Points on a hilly landscape, in no order, each with its height.
From any point a ball takes the steepest step (drop divided by distance) to one of its 3 nearest points. It stops when none of these is lower. Distance is the straight distance between rows; heights are no part of it.
q_959: [ -2 -26   5  -9 -12  -3 -15   7]  (h 1.55)
q_55: [ -2   4  13 -57 -14 -32  -9 -25]  (h 4.09)
q_440: [  4 -14  20 -46 -22 -37 -17  11]  (h 2.85)
q_489: [-5 -8 -8 32 10 27 12 -1]  (h 8.50)
q_478: [ 16   8 -29  35  28  39  12  -4]  (h 4.56)
q_3: [ -5 -23  40  11 -12  -5 -16  20]  (h 2.02)
q_808: [  8  18 -24 -36  13  -4  17 -46]  (h 1.86)
q_928: [ -1   1 -18 -34  -3 -12   5 -23]  (h 2.81)
q_302: [-22  -6  42  28 -16  -3 -15  27]  (h 2.34)
q_268: [  4  11 -10 -49   7  -9  10 -44]  (h 3.91)
q_805: [-14  36 -25  73  16  38  19  13]  (h 0.58)
q_125: [ -2 -19  -7 -13  -9  -4  -4  -1]  (h 1.89)
q_69: [ 21   0  -8 -65  25  -1  11 -69]  (h 1.11)
q_19: [  7 -11  41 -67 -20 -59  -9   7]  (h 1.74)
q_940: [ -3  -2  -2 -42 -12 -20  -6 -20]  (h 4.08)
q_636: [-12 -18  14  19  -6   9  -6   4]  (h 1.61)
q_38: [ 24  28 -56  -4  24  20  16 -18]  (h 3.40)
q_932: [-35  14   1  64 -14  18  12  22]  (h 1.40)
q_770: [  7 -25  50 -58 -18 -69  -4  27]  (h 4.29)
q_185: [ 31  25 -53  33  36  49   5  -6]  (h 6.98)
q_829: [ 17  12 -46  -5  20  13  17 -16]  (h 3.17)
q_197: [-34   9  15  51 -18  11   2  22]  (h 2.17)
q_783: [ 14  12 -27  44  30  43  18  -4]  (h 2.86)
q_692: [  8 -27  42 -43 -17 -53 -13  30]  (h 1.18)
q_873: [ 14 -10  13 -77  11 -19  -6 -61]  (h 2.51)
q_812: [  7 -33  47 -27 -16 -42 -19  39]  (h 4.22)
q_387: [-36  11  21  58 -28   3  -4  40]  (h 3.28)
q_884: [  5  -2 -33 -11   3   3  12 -12]  (h 2.90)
q_211: [-34   5  36  49 -29  -8 -10  41]  (h 4.30)
q_4: [  8  -6 -29   8  13  16  12  -8]  (h 5.39)
q_837: [ -1 -10 -16 -22  -9  -7   0  -9]  (h 2.24)
q_811: [  2   3   5 -60  -1 -20  -1 -41]  (h 5.11)
q_327: [ -1 -24  27  -6 -13 -13 -18  20]  (h 1.90)
q_36: [-23  -4  25  38 -10  13  -4  13]  (h 0.84)
q_351: [ 23  27 -38  52  37  52   7  -3]  (h 0.91)
q_31: [-33  14 -15  79 -21  17  15  39]  (h 2.94)
q_374: [ 17  44 -36  69  37  60   9   1]  (h 0.41)
q_210: [  0   0  18 -58 -16 -35 -11 -14]  (h 2.99)
q_684: [ 13  24 -44 -22  18   5  19 -28]  (h 2.67)
q_491: [  4 -29  33 -32 -18 -39 -22  24]  (h 2.82)
q_411: [-12   2   4  43   5  29  12   2]  (h 8.85)
q_66: [  2   0  32 -70 -12 -47 -17 -14]  (h 2.16)
q_354: [ -4 -24  19   4 -11   1 -13   8]  (h 1.75)
q_172: [ -3 -16   4 -35 -17 -21 -14   0]  (h 2.65)
q_841: [-17   7  -1  56  11  31  17   5]  (h 9.02)
q_7: [-42  -1   1  74 -31   7  -5  58]  (h 3.96)
q_590: [  5 -27  37 -15 -13 -26 -18  28]  (h 2.14)
q_345: [ 12  34 -29  63  33  51  16  -1]  (h 0.35)
q_34: [ -1 -13  -5 -27 -16 -14  -8  -3]  (h 2.29)
q_769: [ 25  45 -48  66  39  68   1  -5]  (h 0.46)
q_79: [ -7 -22  52   8 -14 -19 -18  29]  (h 2.22)
q_639: [ 26  13 -47  22  30  35  12  -8]  (h 7.19)
q_68: [ 14  14 -16 -54  27   1  17 -62]  (h 0.70)
q_857: [  8  -6 -21  21  12  24  13  -6]  (h 7.26)
q_548: [  7 -15  35 -58 -19 -56 -14  16]  (h 2.07)

Where does a ball stop that starts at each point below?
q_489: q_959
q_590: q_959
q_811: q_68

Call two points neighbours if one is among the 3 nearest of the other. Go from one point of each pair to the other, from neighbour to neighbour, staying as low as possible. Name the highest point that can't be avoided.
q_932 and q_68: q_829
q_959 and q_345: q_639
q_692 and q_19: q_548
q_959 and q_932: q_197
q_692 and q_932: q_491
q_36 and q_959: q_636
